Each row is a point on a tangle of strands that fork and nearly touch. The rows are in no order.
(in the rows, 128 means zero)
Two points are linked if the straight distance between their rows is under 82.6.
<445>: [119  70 124 129 129 158 102 100 126  95 126 147  74 156 117 101  87  96
 180 100 142  96 126 114 219 101  85 152 134 119 127 137]
<560>: [205 179 103 131 108 114  85 118 147 127  93 126 153  80 141 106 136 162
 134 116 100 145 118  90 148 124 117 151 136 111 140 116]
<101>: [ 78  40 154 127 148 152 126  88  98 124 176 132  67 199 121 140  98  84
 113 109 109 104 149 113 186 150 113 140  98 147 132 136]
<763>: [148 118 127 177  79 115 154 161 134 153 160 120 118 139 108 139 152 162
  76 103  81 166 137  91 132 195 169 130  84 131 129 113]
<143>: [139 204 125 118 140 130 105 168 160 138  69 122 163  97 141 137 132 147
 105 182 128 156  99 118  64  76 156 118 167 144 104 143]
<491>: [120 176 129 124 140 144 130 178 138 142 119 112 154 111 144 157 125 132
 116 155 148 140  94 158  54  92 158 101 139 156 104 143]
<603>: [102  94 152 114 119 113 203 133 122 162 128 159 100 149 137  82 132 112
 157 154 165 101 163 150 153 137 132  73 137  97 167 146]
<80>: [ 78  79 163 116 143 115 176 124 103 151 157 139 106 187 108 114 123  97
 136 132 165  96 153 151 132 161 133  99 126 123 147 155]
<81>: [163 139 121 164 106 145 111 125 112  91 163 104 143 124 114 149 124  99
 121  77 105 135 118 111 124 120 123 155  94 126 112 127]
<5>: [ 33  36 148 101 189 124 112 110 107  86 183 146 130 173 111 140 122  92
 131 130 146 107 113 160 122 162 136 105 105 177 135 144]
<703>: [142 114 113 183  89 125 176 132 148 146 156 142  90 127 143  98 147 143
 112 131  74 151 156  96 171 175 136 148  80 102 152 112]
<661>: [137 110 127 162 124 150 112 115  98  82 181  89 134 146 110 166 107  86
 115  78  98 138 123 111 112 129 127 155  81 132 107 116]
<720>: [ 34  89 161  75 183  93 161 123 121 110 179 121 160 175 104 164 132 108
 132 157 177  99 126 176  54 201 141  83 136 183 134 139]
<150>: [180 212 117 114 137 106  90 161 172 141  47 120 164  94 134 114 129 171
 109 186 110 158 115  84  97 108 162 143 184 108  94 120]
<637>: [133 118 129 170  88 132 185 136 136 153 159 132 107 144 136 105 154 142
  94 128  80 157 157 102 157 182 155 140  78 112 153 120]
<15>: [ 51  39 170 106 171 109 146  90 111 122 166 145 106 206 111 123 119  81
 134 132 139  95 152 129 163 178 121 109 105 155 144 160]
<463>: [159 116 105 183 101 135 163 127 153 135 147 130  83 110 154  91 133 142
 122 133  87 140 147  95 183 139 110 146  94 104 158 128]
<814>: [ 90  90 166 112 133 109 188 129 114 159 142 152 102 171 122  95 129 101
 151 149 173  86 154 153 138 157 137  81 141 109 146 159]
<404>: [ 92  67 124 141 140 145 163 115 137 137 129 158  74 144 132  89 116 116
 173 130 159  91 139 142 210 106 107 122 149  99 143 150]
<927>: [ 88  78 144 134 141 129 152 131 107 139 152 138  88 171 116 115 124 107
 139 127 160 102 135 151 156 130 121 109 136 123 131 151]
<76>: [ 40  41 141  93 179 140 104 113 105  63 175 143 138 154 114 149 114 103
 132 124 147 109  97 165 111 149 138  93  98 185 129 135]
<88>: [152 111 119 123 112 155 110 100 127 113 110 146  92 116 125  93 102 130
 178  97 130 100 136 116 199  83  76 159 147 114 143 132]
<838>: [179 122  87 188  91 107 132 154 157 136 122 118 102 109 136 112 134 177
 115 118  82 159 128  80 167 170 136 135  93 104 145 101]
<513>: [ 38  38 163 109 184 110 136  99 103 111 174 139 127 189 107 133 127  87
 130 133 149 101 134 148 127 172 129 110 110 164 143 150]
<459>: [ 60  73 140  94 177 131 131 128  95  97 185 112 131 170 105 171 111 114
 109 124 142 116 123 162  73 167 139 105  99 182 130 117]
<856>: [189 206 119 107 118 117  61 110 127 132  74 138 171  83 142 121 156 150
 128 135 106 146 121 108 117  94 117 157 177 126 115 121]
<209>: [ 49  78 148  86 188 111 143 127 108 112 184 116 144 172 103 166 128 111
 122 139 167 105 123 171  71 181 138  95 117 174 136 126]
<91>: [ 97 119 150 153 137 139 165 137  96 145 187  97 136 162 103 151 132 110
  77 106 112 131 140 147  91 166 159 139  90 143 121 136]
<3>: [ 59 111 155  90 164  84 155 167 146 137 141 130 162 131 128 147 147 105
 166 180 202  99 101 191  49 159 152  73 186 143 107 161]
<660>: [136  96 125 119 120 157  95  92 126 103 112 153  98 136 116 100  95 112
 187  87 151  98 126 118 205  91  79 164 144 115 132 133]
<776>: [139 159 113 129 129 120 164 160 138 158  69 120 116 110 156 117 152 149
 111 187 156 142 131 129 124 107 140  89 160 118 132 154]
<811>: [163 123  82 179 109 127 148 124 155 134 114 130  84  90 163  79 131 151
 135 142  87 145 149  91 188 126 102 156 106  92 164 118]
<183>: [107 174 136  93 158 135 103 157 148 151  69 138 154 103 128 124 132 147
 161 162 165 112 110 151  83  58 135  88 196 143 106 145]
<21>: [207 164  90 132 114 116  98 113 153 130  81 119 131  79 147  85 133 177
 143 133  92 134 130  87 172 122 115 155 133  95 145 108]
<815>: [104 134 151 160 124 137 168 134 113 155 187 106 148 159 101 151 146 126
  61  99  95 141 137 124  91 181 178 147  77 140 129 129]
<170>: [127 130 129 145 104 133 193 144 125 151 123 134  95 131 150 101 142 131
 115 149 131 138 158 133 148 130 132 108 119 114 152 135]
<672>: [ 63  67 137  93 170 149 112 114  92  67 185 112 133 162 105 190  99 110
 104 105 119 119 115 157  85 149 140 107  78 188 118 100]
<705>: [ 60  60 142  73 170 151 105 114 101  50 174 138 143 148 108 182 105 107
 139 104 138 128  98 166 100 139 140  91  86 184 114 105]
<358>: [201 158 116 120 104 122  72  73 113 128 109 146 128  77 138 115 138 139
 147  87 106 127 135 123 177  94  68 182 144 100 140 121]
<887>: [ 66 117 167  92 152  92 169 166 128 151 155 125 156 155 125 145 135 106
 145 166 188  99 117 186  39 177 153  74 163 151 119 150]
<630>: [127 130 148 150  99 128 202 139 126 159 142 132 125 149 138  94 147 134
  92 141  99 148 165 113 132 178 164 123  81 117 151 131]
<682>: [163 139 120 160 105 153 136 124 133 117 130 116  99 110 132 108 127 137
 130 110 112 123 129 108 160 104 110 140 123 118 137 141]
<920>: [161 209 124 113 136 118  99 163 161 138  58 114 171  93 142 127 134 160
 105 179 117 158 109  99  84  96 158 126 166 131  95 129]
<135>: [123 170 127 114 144 125 143 168 144 160  45 124 118 104 145 120 148 151
 120 200 163 131 126 125 107  85 140  84 183 122 123 148]
<828>: [165 136 107 161 107 114  61  76 116  94 161 121 156 110 118 203 132  98
 122  41  95 146 105 126 125 139  90 181  74  93 101  89]
<865>: [192 143 110 128 113 126  59  55 112 123 125 146 125  86 124 136 140 118
 125  57 102 126 127 139 179 104  58 193 119  87 133 116]
<4>: [ 86  59 144 132 147 138 157 113 108 133 157 144  73 177 119 113 115 101
 146 126 142  97 145 142 182 139 118 124 129 119 133 147]
<400>: [146 165 121 107 116 143  75 103 112 119 110 125 162 102 124 151 129 120
 153  91 152 134 119 150 105  82  97 166 159 146 107 111]
<656>: [192 149 116 153  93 119  75  75 125 116 138 132 139  97 122 147 135 118
 133  56 101 137 119 116 166 117  80 179  93  94 127 121]
<931>: [184 128 115 163 101 123  68  72 114 105 160 125 133 115 115 171 123  97
 127  40  90 134 118 116 160 135  78 182  70  84 114 111]
<709>: [161 120 118 146 107 160 132 113 128 113 118 129  90 111 133  89 104 126
 160  97 120 114 134 113 178  87  87 149 129 113 149 136]
<905>: [ 83  67 134 107 153 162 110 110  85  56 189 111 130 167 114 193  93  94
 113  94 100 131 123 144  88 132 135 126  73 176 122  95]
<291>: [139 233 130  84 129 134  91 147 156 121 104 138 201  91 131 175 129 139
 124 150 130 156  95 154  43  70 138 133 161 154  85 100]
<265>: [167 220 126  93 124 112  57 119 134 135  90 142 191  80 144 148 152 149
 124 149 109 155 111 123  80  83 125 156 180 135 101 111]
<152>: [201 198 116 116 109 109  65 108 138 133  90 129 170  81 140 122 150 164
 128 114 108 148 120  98 136 113 116 157 147 116 128 116]
<116>: [125 187 133  97 151 130 109 156 141 150  39 136 139  97 139 113 133 155
 136 186 148 119 117 120  93  64 141  93 202 132 113 142]
<766>: [143 134 129 155 122 154 132 145 106 105 154  99 136 131 121 146 112 108
 120 102 125 134 112 130 108 119 135 136 114 139 114 139]
<175>: [ 99  89 130 117 111 112 203 129 138 163 108 171  97 130 148  70 139 121
 173 170 171 100 167 141 174 115 126  70 151  87 169 143]
<344>: [140 211 124  89 123 145  90 140 143 110 120 126 191  99 133 177 131 127
 134 124 144 147  97 167  57  74 127 143 157 158  87 108]
<787>: [133 196 124 127 130 136 112 177 149 132  95 116 175 102 143 153 124 143
 107 165 133 162  95 137  58  91 159 113 147 154  98 139]
<129>: [153 233 126  84 128 116  61 125 148 124 102 149 198  80 135 181 147 149
 111 156 114 160  99 147  50  77 125 161 177 142  79  92]
<878>: [139 125 120 157 115 147 165 140 125 132 119 124  91 120 141 103 135 143
 128 135 127 130 137 128 152 102 116 125 132 118 143 147]
<896>: [203 144  91 170  95 111 108 146 162 129 115 114 123  95 134 112 127 175
 120 106  88 153 125  79 170 148 129 138  99 107 142 106]
<153>: [ 92  78 122 139 125 134 187 119 138 157 117 168  77 129 145  71 135 125
 174 156 165  98 158 144 197 103 113  99 157  89 155 148]
<635>: [ 53 109 167  82 168  86 171 140 123 132 170 111 165 168 113 152 128 102
 146 163 185  94 124 173  37 197 152  76 145 161 126 145]
<222>: [143 147 104 133 117 121 185 157 142 165  68 126 113 110 161 104 152 142
 106 204 153 155 143 117 132 123 149  92 151 101 142 132]
<836>: [ 82  53 154 126 146 142 147 102  96 136 167 133  64 192 111 127 104  89
 129 119 126  97 146 129 187 147 112 130 112 135 132 140]
<385>: [172 118 103 185  78 109 136 163 149 147 145 117 111 122 125 126 134 175
  93 107  77 164 131  81 149 189 150 136  88 117 137 101]
<646>: [111 160 132 111 145 141 113 164 136 139  97 123 147 108 131 135 123 133
 159 138 170 114 104 148  84  71 138  97 175 150 111 143]
<388>: [118 128 149 169  96 126 168 148 125 163 169 119 146 151 101 140 150 158
  64 100  78 159 144 103 106 199 179 136  80 134 130 117]
<608>: [116 128 139 157 137 148 147 145  94 124 173 100 128 153 114 146 126 112
  94 108 128 127 125 148  93 139 149 141 106 145 120 139]
<164>: [151 149 122 110 115 151  83 107 110 114 109 132 146 110 121 133 125 119
 158  91 152 119 124 138 134  83  95 163 154 131 113 122]
<699>: [124 122 150 138 102 132 214 136 115 158 133 141 104 148 145  90 141 118
 104 153 122 137 166 129 136 155 147 109  98 105 161 137]
<219>: [ 67  66 174 100 158 104 175 102 114 141 160 139 111 200 110 112 120  90
 137 134 157  90 161 140 146 179 129 103 113 136 147 159]
<240>: [103 160 133 118 147 133 132 179 134 148 107 118 150 114 140 148 130 132
 129 157 163 121 101 165  66  88 151  92 163 153 108 152]
<7>: [143 143  86 133 112 116 183 148 148 166  59 121 111 100 162  82 142 145
 112 206 152 153 162 112 148 131 146 113 155  83 140 120]
<52>: [198 194 107 123 119 108  94 152 172 144  59 112 158  87 137 113 128 180
 116 153 104 151 113  81 127 132 154 146 161 105 106 105]
<264>: [207 178  92 138 109  96  94 152 170 152  67 109 143  87 128 114 118 190
 115 135 103 152 120  83 145 148 156 145 145  98 119  96]
<225>: [210 159  87 154  94  96  93 152 167 142  93 111 142 101 126 122 122 185
 115 112  94 157 114  79 154 149 142 135 114 105 133  96]
<909>: [190 143  87 155 112 125 121 119 161 124  98 118 104  83 155  74 130 164
 142 136  91 134 138  84 176 118 106 154 119  93 162 107]
<216>: [106  82 136 135 147 156 111 111  89  75 183  90 120 167 108 173  97  89
 105  91 101 125 133 127 105 135 131 152  77 153 117 108]
<214>: [177 166 120 122 104 140  82  95 113 117  99 135 139  99 129 118 136 137
 150  91 127 125 129 124 146  91  85 162 148 122 132 130]
<673>: [135 180 119  95 120 145  83 120 125 115 112 122 174 105 128 163 123 120
 151 109 157 131 109 156  83  78 112 152 163 147  97 102]
<211>: [104  53 126 143 136 155 125 106 131 111 135 150  63 158 122  98  99 100
 168 116 147  93 130 132 225 107  99 135 135 115 135 142]

A fork is a point with three links, a tip a point with one. Leave the first point through the second and follow the links. Name the first fork or tip that comes.
<699> / <170> | <80>
<183> / <116> | <7>
<385> / <763> | <672>
<21> / <560> | <828>

Follow the links from the first point to the second, and from the first to the third. Name the last point that the two ways share.
<836> / <175> / <887> | <80>
<15> / <887> / <766> | <672>
<209> / <388> / <513> | <672>
<603> / <635> / <101> | <80>

A fork is a point with three links. Follow the links from the first point to the second and name the forks in between, in order.
<76> / <4> | <80>
<5> / <385> | <672>
<635> / <101> | <672>, <80>
<101> / <887> | <80>, <672>
